A landscape with many valleys, sampled at points; each row gives a point and its height.
From any point a ball rolls to the lowest of the 2 points nearest to it. It stops when none of these is lower. Distance is the straight distance between rows; heights are no part of it.
K351 height 324: [-19 -21 -13 -40  21  -4  27 -13  -1  11  11  39 -23   4 -18   6  -5 -23
  -6 -28   8   7 -19 -14 -10 -20  11 -17  21 -24   3  -9  -4 -33  -9  17
 -10 -34 -16  16  -2 -10  -2  22  11  -8]
K473 height 542: [ 37  41 -26   6 -25  12 -24 -20  22  36  -8  -3 -43 -14  32 -28  -5  -4
  15 -12  12  24   4  17  -4  15 -18   1  -7  18 -20  10 -30  10   4  -6
  25  25  -7   9  29  10   3  30   0  23]
K339 height 577: [ -1  24 -12 -31 -14  34   6  10   6 -17 -10   8  12  -4  19   0   2 -16
   4   3  10  30 -11 -18  12   4  20   2  -5  -7  12  -6   7 -17  -7 -23
   3   3  -7   7  11 -11  -1   2 -26  15]
K542 height 663: [ -2 -40  32   9  49   1  18   0   1 -10  30  -3  16  -5 -24  25  14   2
  18  14 -39  -8  -8  -7  -5   1   2  32   8 -17   0  -5  10   4  25 -20
  16 -18  -8  17   3  -7 -20  31   1 -13]
K224 height 356: [-14   7 -22  19  -7  25   0 -22   4 -13 -36 -15  29  12  27  29  29 -24
  -6  39  -9  17   6  29   5  24 -27  18  27   2  -5  29  -5  -9 -21  -3
  10   2  -8   9  20 -27  -1  26   5 -23]
K158 height 463: [ -4  -2 -17  25  -1  10   5  -4  19 -35  -6   2  14  -2  10  16   9  -7
   7  24   4 -26 -14 -11  14   1 -12   2   5 -21 -19   6  29  -1   9  -7
   1  14 -12 -21  12  -5  16   5  -5  41]
K222 height 474: [ 20  19 -13   3 -15 -24  -7 -32   2   8   8  10  -8  -9  24 -26  -3 -14
  14  11 -38  34   2  28 -21  -7  20  24 -22  12 -22   1 -36 -31  13 -21
 -10  -3  -9  30  22 -13  -4  16   6   1]
K794 height 566: [-11 -17 -19 -13  31 -41  24  17  27 -12  30  10  16  23 -18  11 -13  12
 -18  -3 -11  -7  19   1  -9   4  10   6   7   1 -33   2  27  32  21   4
  -4 -34   9 -12   0  15  -3 -15  23  20]
K815 height 643: [  7  23 -24  29 -15  39 -11  12  20  34  -1 -39 -19 -27  27   9  10  26
  12  11 -18  12  29  12  -9  19  -2   2  24  16   1   1 -32  27  30 -19
  16   9   6   4  -6  21 -13  -6   5  23]
K484 height 594: [  7 -13  30  52  -8  23 -14 -10   3  25  10 -22 -29 -16 -41  38  30  -2
  16  15  -6 -32  -1  18 -34  12 -24  13   5  -6 -24  16  22  29  -5 -17
  23  20   9 -17 -17  -9 -30  -4  -4   1]
K556 height 642: [ 18 -38  26  14  32 -25  26   1  -2  18  27 -40  37  -3 -17  17  -3  13
   5  33 -10   8  17  19  15 -16   4  27   9   4 -12  16 -23  22   8   7
   9 -18 -19  15 -26 -19 -25   8  16 -14]
K519 height 563: [  8  40  19  19 -32  25 -15   3 -23  37  25  12 -10  12   5 -41   7  30
  17   0 -15 -12  20 -25 -21   1  16   3 -39  19  -7 -29   5  15   6 -31
   2  15  27 -29   8  42  -2  -5  -5  18]
K956 height 518: [ 19  33 -17  -5   1 -33 -16 -23  -6 -14   3  22  28   5  26 -16   2 -14
  21  14 -24  41   5  20   2  18  19  15 -19  26  -4  -2 -18 -19  -9  11
   3 -15 -19 -13  25 -37 -11   5   5 -21]
K952 height 485: [ 14 -30  33  17   7  -9   0 -21 -31   4  21 -14   2 -10 -41  31  25  14
  13   2 -19 -15  31  13  -5  10 -17  22  19 -24  16  12   2  50  -4 -36
  11  38   9 -21  -2   1 -12  14   4  -9]
K599 height 564: [-36 -21 -12 -24  20 -22   6   2   3 -25  13   0 -21  -6 -16  11 -34   8
 -21 -16   6 -16 -14 -19  35 -17  20 -21 -22  -2  -3  -8  22 -19  -2  16
  -1  -7  23   2  -6  24   4 -16  -5  -6]
K211 height 297: [ -3   8   1   5  -5 -18 -12 -22 -25  21  -1  28  53  19  -2  -8   0   2
   1   0 -17  13  41  -1  15  -8  17  29  18 -12  18  14 -25  50   4 -14
   2   0  -8 -21 -17  34 -19  14  15  14]
K140 height 190: [ -7  -7  -4   6 -20 -17 -11 -22 -37  16   6  13   8   3  -2   4  -9  -2
  11 -13 -14 -15  27  -8  -7 -20  -4  15   7 -30  -2   7  -6  36  -2 -20
 -12   2  18 -11  -2  47  -1  20  -5  11]
K308 height 270: [-22   6 -13 -34  19 -13   5 -10  -9   5   0  49 -12   2  -1 -17 -41 -38
  -6 -36  36 -11  -3 -14   7 -26  18 -31  -4 -27  -9   9   3  -9  -4  30
 -13 -24   1  11  -4 -13  25  12  -4   3]
K525 height 641: [ -6 -29 -15 -46 -15 -20  15  11   0 -25   5 -16  -9  -7 -12  10 -10 -12
 -32  -5  24   1 -26  28  11 -18 -16  10   6 -23  36  10  -5   7  -6  11
 -16   9  33  15 -20  -1  22 -25  10 -31]
K985 height 360: [ -7 -17 -18   5   3   7  -1   9  32 -11 -10  -7 -25 -10  -8  14   5  -4
 -17   5 -19   0   8   7  25  14 -15 -12  27   9  -1   9 -13 -11  16   5
  -3 -22  -9  37  14 -12  10  11   6 -20]
K679 height 712: [  5  -2  16  14   3 -14 -20  -5 -11  23  23  28  24  25  -5 -36  -5  12
   1 -15  13 -16  16 -24   1 -26  36  -8 -33  11   1  -6  -9  10  27   7
 -22  -1  25 -21 -16   7  -4 -25  14  25]
K337 height 719: [ -5  11  11  15   2  -2 -28  -6 -13 -37  -1   4  23  -1  -8 -24  13 -11
   4  10  13   1 -19  -5  18  14  16   3 -19  14  28  -2 -15 -31  -1   7
 -16   5  10   2 -12 -35  37 -29  28 -27]
K433 height 402: [-19 -17  -3   0  31  -1  22  17  -7 -35   2  -1  12  -8 -30  17   6 -19
 -12   6  19 -19 -38  20  22  21 -13  -7  32 -25  26   6  13  -6 -23  26
   1  -3 -24 -14 -33 -31  15  17  14 -11]
K515 height 603: [-29 -35 -18 -27  17  -6  16  11 -11 -34  12 -28   9  -3   2  27 -19  -2
 -25   3  25 -18  -8   7  33 -12  11  -9  -7  -7  12   8   1   3 -16  27
 -11   2  19 -11 -32  -3   7 -43   6 -28]
K686 height 395: [-37   7 -18 -16  15  11 -14 -29 -24 -15 -18   9 -18  12   0  11 -27 -28
 -13 -21  21  -6   1  23  26   6 -41  -2  -8 -25  16  43  -6 -11 -17  30
 -11 -13  11  -5   8 -56  29  19  11 -35]
K785 height 544: [ -3 -33  30  40  20  -6  -6  12 -18  -5  36 -19 -16  -1 -42  19  17   3
   8   9   1 -45   5   1 -15   3 -33  17  -9 -21 -17  25  21  49  19 -20
   3  35  18  -8 -13  20 -15  -6  -4   4]
K32 height 338: [-25 -11 -19 -14  33 -17   2  -8   1 -17   1  11 -15   7 -15  11 -37 -28
  -9 -12   4 -22  -5  -5   9  -6 -19  -4 -13 -24 -10  36   8  -5 -11  25
 -23 -18 -10 -12 -21 -23  32  20   1   1]
K160 height 394: [ 19  15  11   1   5   1  -1  10  20  13   1  40 -17  22  -6 -63  -3  10
  20 -17   4 -26  10 -24 -29  -8   6 -39 -26  13 -12 -22  33 -17   6  -9
 -15   4 -10  14  12  22  -6  -8 -22  56]
K417 height 650: [ 29  35  -3  36   4   8   3  23  46  11  -2   0 -44 -24   4 -12  13  -1
  27  -2   1  -1  10  20 -35  33   0 -22   6   3 -52 -16   3  -3  11 -16
  13  47 -17   0  33   6   2   6 -19  48]
K609 height 600: [ 38  19 -26  13 -21  -3  -5 -10  49  10 -13 -13 -50 -32  20 -13 -16   3
   9   5   4   8   2  31 -12  -4   1  -9 -16  -2 -54  -8 -14  -6  25   2
   7  16 -32  16  31   1  -3   9 -20  37]
K751 height 593: [ 13  34  -8  25 -28  26  -4  -9  30  41 -24  -6 -11 -29  30  14  16  19
  13  -9  -5  19  14  11  -4  14 -21  -9  19   1 -27   8 -23  19 -10  -4
  20  30 -17 -15  10  25 -27  20 -15  26]
K306 height 408: [  2   3  -4  -3 -24  21   8 -17 -30 -27 -42 -28  27  19  35  39  17  -1
 -12  31  22  12  22  36  10  -2  -6  25  25 -12  25  39 -13  13  -7 -13
  16  20  -2   3   0 -16 -17  23 -16 -44]
K966 height 636: [-31   7   3  -1 -17  45   6  10  20  24   6  -1 -28 -12  14  27   3  22
   8  -1 -21 -22  -1 -12  -6   6  -9  18 -12   9   6 -37  21   0  15 -17
   4  14  32   0   1  23   1  -5 -19  22]
K474 height 539: [ -2  -7  -5  -5 -22  27  10  23  10  10  -5 -28  -4   0   6   9  17  -3
  -3   4 -46  18   3  10 -29  20  -6  30  22  21  13 -30   0  -9  18 -35
   8 -10  -5  24   9   4   5   1   2 -35]
K723 height 527: [ -3   2 -22 -14  19 -27  29  24  10   3  26   9   8  26  -8  -5 -23  14
 -16 -11  23  -1   3  -2 -19 -18   8 -25 -19  36 -17  -5   4  12   5  30
 -16 -35  29 -15   5  11  10 -28  39   2]
K384 height 454: [-16 -15  24 -13   4  18  39 -23 -21 -21 -34 -19   6  22   2  39   9 -18
 -19  30  12  12 -12  49   8  -2 -30  16   4 -28  38  38 -13   2  -8  -4
  12  22  -9  22   8 -38 -10  21 -16 -53]
K544 height 519: [ 42  35  22   7 -28  12 -51   1 -32  33   3  11 -13  32  13 -53  -7  27
   7  -7  15 -35  19 -28 -32   6  13 -34 -54  29 -29 -20  19  -8  -9   3
  19  20  24 -29  20  35  -5   4 -10  22]
K450 height 637: [ 16  15  31  66 -14  42 -20 -22 -11  17  -9  -9  -8 -24  -1  24  24  -4
  18   6 -20 -19   5  26  11  20   6   9  26 -22   0   7  11  28  -6 -17
  18  16 -11  -6 -14  -3 -40  11 -14  -9]
K392 height 568: [ -5 -19  -8 -39   1  -9  13   6 -11 -28  14 -28 -31   4 -22  29 -24  -3
 -11  -8 -41   4 -16   7 -15  12 -24   7  -2 -16   1  18  27  15   7 -22
 -20  -7  23  11  14  48  -6  24 -17 -13]
K363 height 567: [-24 -12 -18 -28   0  -7  39  29   3   1   2 -15  12  21 -10  21  24  -8
  -7   0 -39   3  14   2 -26  19 -25   8  18  12  10 -16  -4 -25  -4 -17
  -7 -31  11  14  25   5  24  14  25 -58]
K838 height 483: [ 21  32  21  -2 -28  25 -49  -4 -30  55  -5  22 -28  40  30 -63 -18  16
 -18 -10   9 -15  14 -12 -17   8   7 -21 -28  32  -1  -9   0   2   4   4
   0 -14  10 -24  -5  18   1  13  -6  11]
K897 height 682: [  6   3  14  23 -18   7 -16 -22  -2 -16 -30 -30  11 -26  12  11   8   1
 -20   4  -4  14 -29  25  29   4  -6   7  -8 -35  19  20   2  13 -19   9
   6  28 -11 -10 -21   0 -17   7 -40 -11]
K428 height 590: [-18  -1 -18  -9 -32 -22  11  25  -7   4 -16 -14   5  40 -14  -3  21   1
   0 -16 -23   6  34 -13 -17  24 -43 -14   7  12   6  -6 -16  -7  -2  -8
 -23 -10  18  26  31  40  16  13  10 -54]
K756 height 738: [  4   0  28  31  -3 -12 -37 -10 -27 -14   4   9  41  24  -2 -18  15 -12
   7   3   5  -1   1  -6  -4  11  44   5 -14  30  13 -12 -14   0  10  10
   1 -23  -5  -2   0 -18  21 -28  14 -52]
K532 height 397: [  1  -4 -26   5   4 -11  15 -33  27 -28 -24  12   8  -9   0  31   7 -21
  -7   5 -17 -15 -12  11  24  11  -7  14  20 -28   4   1  42  -7   9 -20
  14 -18 -30  -9  24 -28  -1   3 -10   9]
K99 height 735: [ 42  -2  17   1  13  -8 -30   1  -3   1  15  18  13  16   5 -63 -18   8
  -3  -9  39   8   9 -28 -27 -10  26  -7 -17  27  11  -3 -16  -1  21  23
 -23  -2  12 -17 -33 -17   4 -45  32  44]
K987 height 445: [ 19  19  12   3 -15  14 -41 -21  -9  25 -22  30 -30  13  10 -54 -11   6
  12 -19  23 -14  16 -24 -27   3 -17 -13 -19  19 -18  -7   7  -1  11  -3
  -8   5  -8  -6  13   4   9  23 -29  44]
K637 height 491: [ 25  22 -17 -16 -23  -7 -19 -12  27  39 -12   9 -36 -10   3 -53 -14   5
  12 -19  -3  17 -11 -17 -30   4 -15  -4  -4  16   3  -7  -9 -11   4 -10
  -7   6  -2  11  30 -11   1  22  -9  29]
K341 height 329: [  7  -1   4  -7  15 -26  30   6  40   6  13  25  -8   1 -12 -41  -9 -21
  14  -8  26  -3 -11 -19 -47 -17  -5 -36 -13  -2 -21 -12   2 -31  17  -7
 -15   2 -14  28   2   3   3  -8   0  50]
K728 height 484: [-10  36 -13   0 -13 -26  -4 -17   2  -6  -7   5  10  11  11  -7  25 -37
  27  24  -9  29  -5  30  -5  13 -12  -7  -3  20  -6   5 -23 -42 -26   2
  32   8 -21   6  19 -19 -16  16   1 -14]
K839 height 604: [ 10 -21  15  23  38 -41  16   7   3  -9  21 -11  49  14 -22  10  -5  -6
 -10   3  -9 -14  17  -5  13 -14  13   0  -1  -4 -20  19   1  20  21  13
  -5 -34 -19   4  -2   6 -10 -18   9   5]
K995 height 293: [-13   5 -17   3 -18  21 -11  -8  24  -2 -35   0  14  -4  23  34   4   3
 -11  15  -2  15  -6  -4  31   8 -13 -16  24   6   1   6 -21  -2 -13  10
  -9   3 -20   4  14 -13  10   7   8 -14]
K618 height 503: [ -5 -14  -1  -9  -3   8   3  21  -7  -8   0 -36  16   0  -4  28  17  -5
 -23  20 -14  13 -14  25 -17  15   9  16  20  12  16 -12  -9   3   1   2
  19 -23  -7   4 -23  -7   5   3  -2 -37]
K310 height 413: [ 12  24 -13  -7 -14 -25  14 -44  -7  28  -3  16   1  22  -5 -12 -14 -15
  18   5 -39  22  23  -3  -9 -29  12   6 -17 -24 -24  -5 -12 -19   1 -37
 -16 -29 -11  30  16   2 -15  31 -19   3]
K368 height 444: [ -2  -6  10   0   7 -33  -3 -11  -6  -8   9  15  11   9 -11 -14  32 -46
  16  18  21  16 -13  16 -20 -15 -18 -14 -17 -14   3   2 -31 -36 -27   2
   1  11 -15  28  13 -30  -1  11  -7   6]
K233 height 761: [ 41   7  25  -6 -20   4 -51  -9 -13  23  -2   9  -8  -9  13 -56 -11  21
  15 -12  35   0   6   4  -9   6  26  -6  -6  18 -19 -14 -17   8   7  17
  -7  21   8 -31 -28  -3   0 -12  26  38]
K98 height 711: [ 19  19  33  22  -7  19  -1  35  14  -8 -20  28   6   0   2 -32  47  -5
  25  -5  -2  -4  10   0 -42  23 -12 -24  16  44 -10 -35   9 -22 -20  -3
  16  24 -32  -2   0  -1  25 -16  -5  26]
K480 height 376: [ -8  18 -29 -37  28  -8  19  -3   6 -12  -4  21 -12  -4  -6   8 -16 -30
  -6 -18  13   2 -26  15   5 -19  15 -17  -3 -28  13 -29  28 -48 -21  21
  12 -29  -9   0  15 -36  15 -12   9 -11]
K47 height 618: [ 13  44 -13 -32   8  12  14   4   9  -2   9   4  15 -16  53  -8 -15   4
   8  -4  17  25  -8 -19   5  -9  29   8 -22 -12  16 -22 -12   2   6 -10
  21   2 -14 -19   7  -6  -9 -30 -15  52]
K774 height 596: [  3 -27  26  14  -5   6   6  34   0 -11  13 -24  -3 -20 -18  -7  17   2
  -5  10   7  11 -49 -23  10   3  -3   0 -14  -1  19  -3  -8   3  -3  12
  -1  20  10  28 -20  -2  -2 -20  -2   5]
K454 height 425: [ 10 -18  17  -2  14   0  22 -26 -31   3 -10 -20   3  -1  -6  49  21  27
   7   3 -16   8  41  19   1   6 -33  42  35 -11  25  33  11  45  32 -29
  22  11 -14  -3   0  -4 -24  28  -2  -3]
K256 height 734: [ 13  26   7 -13 -24  -3   0  14  22  -3 -12  24  12  -6  26 -20  33  12
  -1  -1  16  10  -3  -7 -17   3   9 -16  10  17  -1 -36  -5 -27 -37   4
  -1  24  -5  -8  20  -3  11 -24   9  13]
K969 height 522: [-22   2 -20 -60  53 -29   4   2   1 -18 -18  11 -22  -7  -7  13 -63   8
 -25 -19  14  16 -15   9  31  -3   4 -44  -3   4   8  35   8  -5 -25  35
 -28 -19  -3 -45 -25 -17  32 -12  16 -18]
K286 height 693: [ 13   7  -1  32 -26  16 -16  10  15  19  -5 -24   2 -36  14  -3  -7  19
   0   8  25   0  17 -11  13   5   6   9  16   3   5  13   0  34  19  -5
  16  29   9 -30 -15  24   0 -17  12  49]
K613 height 447: [-34 -60  20  -6  38  19  30  52   1   5  14  -9   0  13 -31  -2   1   4
  -2  -5 -30   0   0 -26  -3   2 -14  -8  -6  25 -17   3 -31  -4   8   7
  -9 -38   9  34   4  28  16   6  16 -26]
K449 height 660: [  7  22 -19 -22   3  -4   1   3 -11   9  10   3  28  14  42   1 -31   2
  -6   9   0  30   4 -15  20 -38  45   1 -25   6  -6  -3 -23  10  -2  13
 -11 -13  -4 -27 -20  11 -34 -31  -1  24]
K71 height 486: [ -9  21 -31 -31   4  -6  15  29   0 -12   7 -17   5   0  12   0 -16  -3
  -6  -5  24  23  -7  12  -6   8  11 -24  -1  25   9 -18  -3 -11 -27  23
  -3 -24   9 -16 -17   4  16 -30  27 -18]
K272 height 523: [-20 -40 -10 -37  14  16  36  34   5 -23  -5 -25 -10  -2 -40  14  -5  14
 -25   4 -38   7 -23  -4   1   9 -15   6  25  -7   9   2  13 -18 -12   0
  -6  -1  26  22  21  22  -2  14  -5 -18]
K602 height 458: [-30 -15  -1  17  29  24  28  17  -5 -23 -24 -18  21  -1 -31  35  20  14
 -28  14  -8  -3 -13  29  11  34 -12  -1  47   3  11   8  -1 -14 -22  14
  18  -8   2  -5 -15 -20   7  14   9 -43]
K84 height 526: [  3  19 -21   4 -17  23  10   0  12  -3   5   3   5 -16  18  17   9   6
  10  27   7   6  -4  12  -4  -1   9  13  24 -18 -23  -5  11  22 -10 -18
 -14  14 -23 -13  12  -5 -12  13 -25  19]
K380 height 460: [ 19  12  26   5 -17 -18 -15   2  11  12  18  27 -25   6  -8 -26  -3   9
  13 -10  34  -8   1 -32  -6  -5  21 -38  -9 -12 -35 -20  24  16   9 -19
  14  28   3  -2  19  30 -12  -1  -9  39]
K249 height 371: [  1   0  10   8  14 -14  10 -24 -31  -6  -4   0  37  22  -1  31   0  11
  10  -3   5   9  45   1  16   4 -13  21  25 -12  30  21 -26  38   5 -12
  16 -13 -25  10   2   4 -14  18   7 -12]
K76 height 762: [ 15   4  -3  -5  -7 -15  11  17  13 -30   8   4  21 -21  19  -5  31   0
  13  27  21  15 -22  13 -10  -8  28  -1  -3  -2   0 -32   6 -33 -37   6
  -2  34 -11 -19 -17 -39   4 -42   8   7]
K812 height 610: [-11 -24   4 -20  15  21  38 -12 -12  -9  15 -32 -14  22 -25  29   7   3
 -23   3 -35 -12  15  -4 -20   7 -32  21  15 -19 -17  14  18   7  13 -28
   2 -21  -3  15  10  23 -37  48 -24   2]
K709 height 459: [ -8  15 -13   7   1 -12   1  14  -9  10   4  -2 -12  13 -25 -21 -22  -4
 -14 -22   1   1 -16   2  -4   5  -4 -36   5  16 -12  12  -6  -2  -6  21
 -22 -38  -2  13  -8  31   6  25  -3 -12]
K297 height 687: [ 30  35  10  32 -10  23 -18  24  30   7 -21  27 -45  -1   0 -29  36   8
  32  18   6 -18   6   1 -30  30 -25 -35  25  30 -17 -19   6  -5 -31 -16
   3  32 -25   1  33   8   0   6 -20  21]
K628 height 482: [-24 -42  -6 -13  44  11  33  39   9 -23   4   0  13   8 -16  23  -1  13
 -22   7 -30 -17 -12 -31  23   9  -8   0   4   5  -4  10   0 -11  16  12
  -5 -13   9  21  -6  46  -5   3  -2  -8]
K258 height 432: [-25  -3 -37 -20  10  -1 -28 -23 -13 -21 -23 -17 -16  -6  17  17 -31 -12
  -5 -15   6  12  -9  18  34  -4 -22   3 -19  14  34  14  -8 -24   4  15
 -14 -36   9  -2  -6 -27  29 -16  25 -35]
K28 height 795: [ 27   5  -7  -2  11  -6  -3  24  23 -20   2   2  12 -19   6 -10  15  34
 -10  24  16 -21  -9  -6   0   0   9   0   7  12 -27 -27  18  -8 -37  35
 -24  36   0 -38 -22 -26 -15 -37  -4  40]
K348 height 410: [ -8 -28  16  16  18  -2   0   4  -4   8   3  -7   0  -8 -24   1   0  -2
  -4   1 -14 -13  11 -10   1  -3  -3 -26   4  16 -20   0 -20 -11   3  15
 -10 -40  -4  38  -6  -4  14  17  26 -22]
K324 height 689: [ 20  10   4  33 -16  22 -11 -14 -21 -12 -18 -15   2 -42   6  16   6  22
   4   1 -12 -16 -21  18  19  14  42  21  16 -30  10  -4  27  21   6 -19
  15  34 -14 -27 -30   7 -14 -14 -35   2]
K861 height 732: [ -5   2  22   5 -18 -12 -35 -26 -34   5  -2  15  18  11  10  -4  -1 -21
 -10 -23  10   6  24  -5  25  -9  34   3   5  -4  14  13 -20  -7  -5  20
  16 -13  -4  20 -11 -13   7   1   9 -27]
K517 height 681: [ 20 -18   9  -1   2   0  -2 -10   0   0  -1 -20  23  -7  13  21 -22  14
   6  36  -1   7  13   4  28 -20  24  33  16 -16 -12  26  -4  17  -8  16
   6  -9 -26 -13 -23 -28 -38  -2 -23 -23]
K607 height 509: [ 10   5  17  25  -2 -25 -21   9 -15   1  -2  19   7  12 -11 -52  -5   5
   7 -22   5 -12 -24 -20  -7  11  14 -46  -3  21   1   3  -4  15 -26  16
 -34  -5   9   5 -12  30  12   9   9  10]
K860 height 688: [-12   5  11 -13  -5  -5 -18  -8 -16  -3  20  20  24  22  16  -6 -15  12
 -20   2 -22  -4  16 -26  27 -21  42  -1 -47  30  19 -19  -5  10   2  23
  -5 -25  26 -26 -21  10 -23 -25   0   6]
K237 height 554: [-16 -19  22   9  11  -7  -8   7 -10   2  22  16  -4  -7 -15 -25   0   7
   7 -27   1 -21 -26 -23  12   9 -18  -7  -9   7  15 -14  10  -8  -7  11
 -15  12   4  -3 -10  26   8  -9  -9  19]
K453 height 602: [ -6  21  15  33 -22  53 -19  20  -9  52  11  -3 -18   7  26   1  20  17
  19   5 -16 -19  16 -18 -24   4 -10  10 -11  43  -8 -20   7  -2  22 -24
   4  18  21 -16 -15  27  11 -20   4   5]
K875 height 698: [  7  -5  11  21 -13   1  -9 -23  18  27  11 -18   0 -30  -5  18  -1  15
  -4   5  18   9   9 -13  17 -17 -26  46  -3  -1  14   8   2  34  24  -5
  11  11  18  -7 -14  -7  -4 -16  24  19]
K750 height 665: [ -4 -22   9  14   0  23  -5   6   3  20  17   0  -7 -16  18  17   1  31
   4  -6 -16   2   3 -26  16 -13  -3  45  -2  24  22 -13  13  14  42 -15
   0  -2  25   4  -9  30  -8 -16   2  15]
K315 height 616: [-23   5 -11  17 -50   1 -12   1   5  -1 -11  -3  13  21  -4   3  19   4
   6 -24   8 -14  24 -27   0   4 -22 -20   1  12  -2  -1   8   3 -10 -11
   2   0  25  11  41  34  17  -5  10 -16]
K681 height 639: [  4 -10   5  11 -14  13 -11 -20 -15 -11 -18 -33  -9 -27  10   2 -10   7
 -15   5   2  -5 -41 -16  34   1  -3   8 -34 -28  32  11  15 -16   3  13
   1  15  13  27  -6  -9   8  -2 -19   2]
K302 height 396: [  3  -8  10 -22  29 -18  32  16  25  -9  18  22  -4  -7 -22 -27  12 -34
  23   4   7   3 -49   6 -48 -15 -16 -10 -13 -34  -2  -6  -3 -43 -10 -18
 -10  11 -16  27  14 -37  -5   3  -1  23]
K990 height 473: [ -8   1 -16 -32  15 -11 -26  -1   4 -14 -29   3 -20 -15   5   3 -53  13
 -18 -23  -3  12 -18  -6  48  -2  -4 -33 -31  15   8  23   8  -9   3  32
 -12 -36   9 -27   4 -14  30   1   4  -9]
K796 height 638: [-20 -29  16  -7  28   0  26  15 -10   5  38   2 -14  18 -28  32  -5  -9
  -7   3 -19 -10  14 -11 -17 -10  -8  18 -13 -10 -27   0   4  15  14   8
   7 -31   5   4   8   8 -16  25 -25  -8]
K689 height 673: [-16 -49   7 -21  14 -13   5  12 -21 -21  24  12  13  -6 -11   4  17 -12
  -3 -27  18 -13 -15  -1  14 -23   2  27  -1 -16  48   1  20  20   9   5
  -3  29  40  22  -3  -8  10 -30  15 -25]
K330 height 521: [ -7  -9  12 -19   0 -14   8   4   9   3  15  26 -19   2 -12   2 -32  15
   1 -30  23 -15  -5 -40  -5 -26  42 -40  -6 -13 -26  -8  35   4   2  12
  -4  -3  19   2   4  13  -5 -19 -13   9]
K276 height 713: [ -9   3   3 -14  -9   0 -15 -24 -12   0 -20   5   8  -3  32  28  -5 -20
 -15  12  19  21  15  19  30 -16  36  19  24   3  -1   6 -18 -10  -8  25
  12 -14 -25  -3 -18 -36 -12  -4  -5 -50]
K64 height 648: [-13  39 -16   4 -70  12   4  15  19  33 -33 -23 -12  24   5 -16  26   4
  11 -12  -6   8  14 -15  -4   5 -16  -6  13   6   6 -24   6 -29   6 -11
   2  21  21  13  17  28  11   2 -17 -15]
K870 height 433: [ -1   6 -31 -25  10 -22  16   0  11  -2  -8  -8 -19 -15  20  18 -18  -5
  -9   3  27  14 -19  36  -6 -25   1 -18   5   0 -11  -3  -8 -20 -24  36
   1  -8  -7 -11   1 -33  12 -18  16   4]
K651 height 321: [ 14  19 -12  19 -32  -6   1 -25   1  23   0 -11 -13 -16   2  -2 -13  -8
   9  -1 -22   3  27   1  -9 -17   3  11   0 -31  -6  -2  -1  -6  13 -52
   0  19   1  14  12  21  -3  30 -21   8]
K89 height 327: [  3  -7 -12   1  18   2  24  -3   4 -30 -11  18  17 -13  -7   1   9 -18
  -7  -1   9  -6 -31  30   5   0   4  34  28 -50  19  -8  26   8  -7 -10
  14  -3 -32  -6  -7 -34 -10   4  -6  -9]
K957 height 696: [-11 -28  13   3  19  -6  -8   4  -4 -24  13 -13  38  -7  -8  -4   6  -7
   7   9  22   2 -16  -8  14   1   0  35  -9   5  46   1  -7   3  26 -14
   9   6   9  -1 -12 -14  27 -28  30 -19]

Write out the way that a ball takes from each point below.
K796 | K812 K392 K272 K628 K613 K348 K985 K995
K679 | K860 K449 K47 K339 K84 K158 K532 K89
K315 | K428 K363 K474 K618 K602 K433 K89
K897 | K681 K774 K237 K607 K709 K348 K985 K995
K28 | K256 K98 K297 K417 K609 K473 K637 K987
K861 | K276 K517 K556 K839 K794 K723 K71 K870 K480 K351 K308
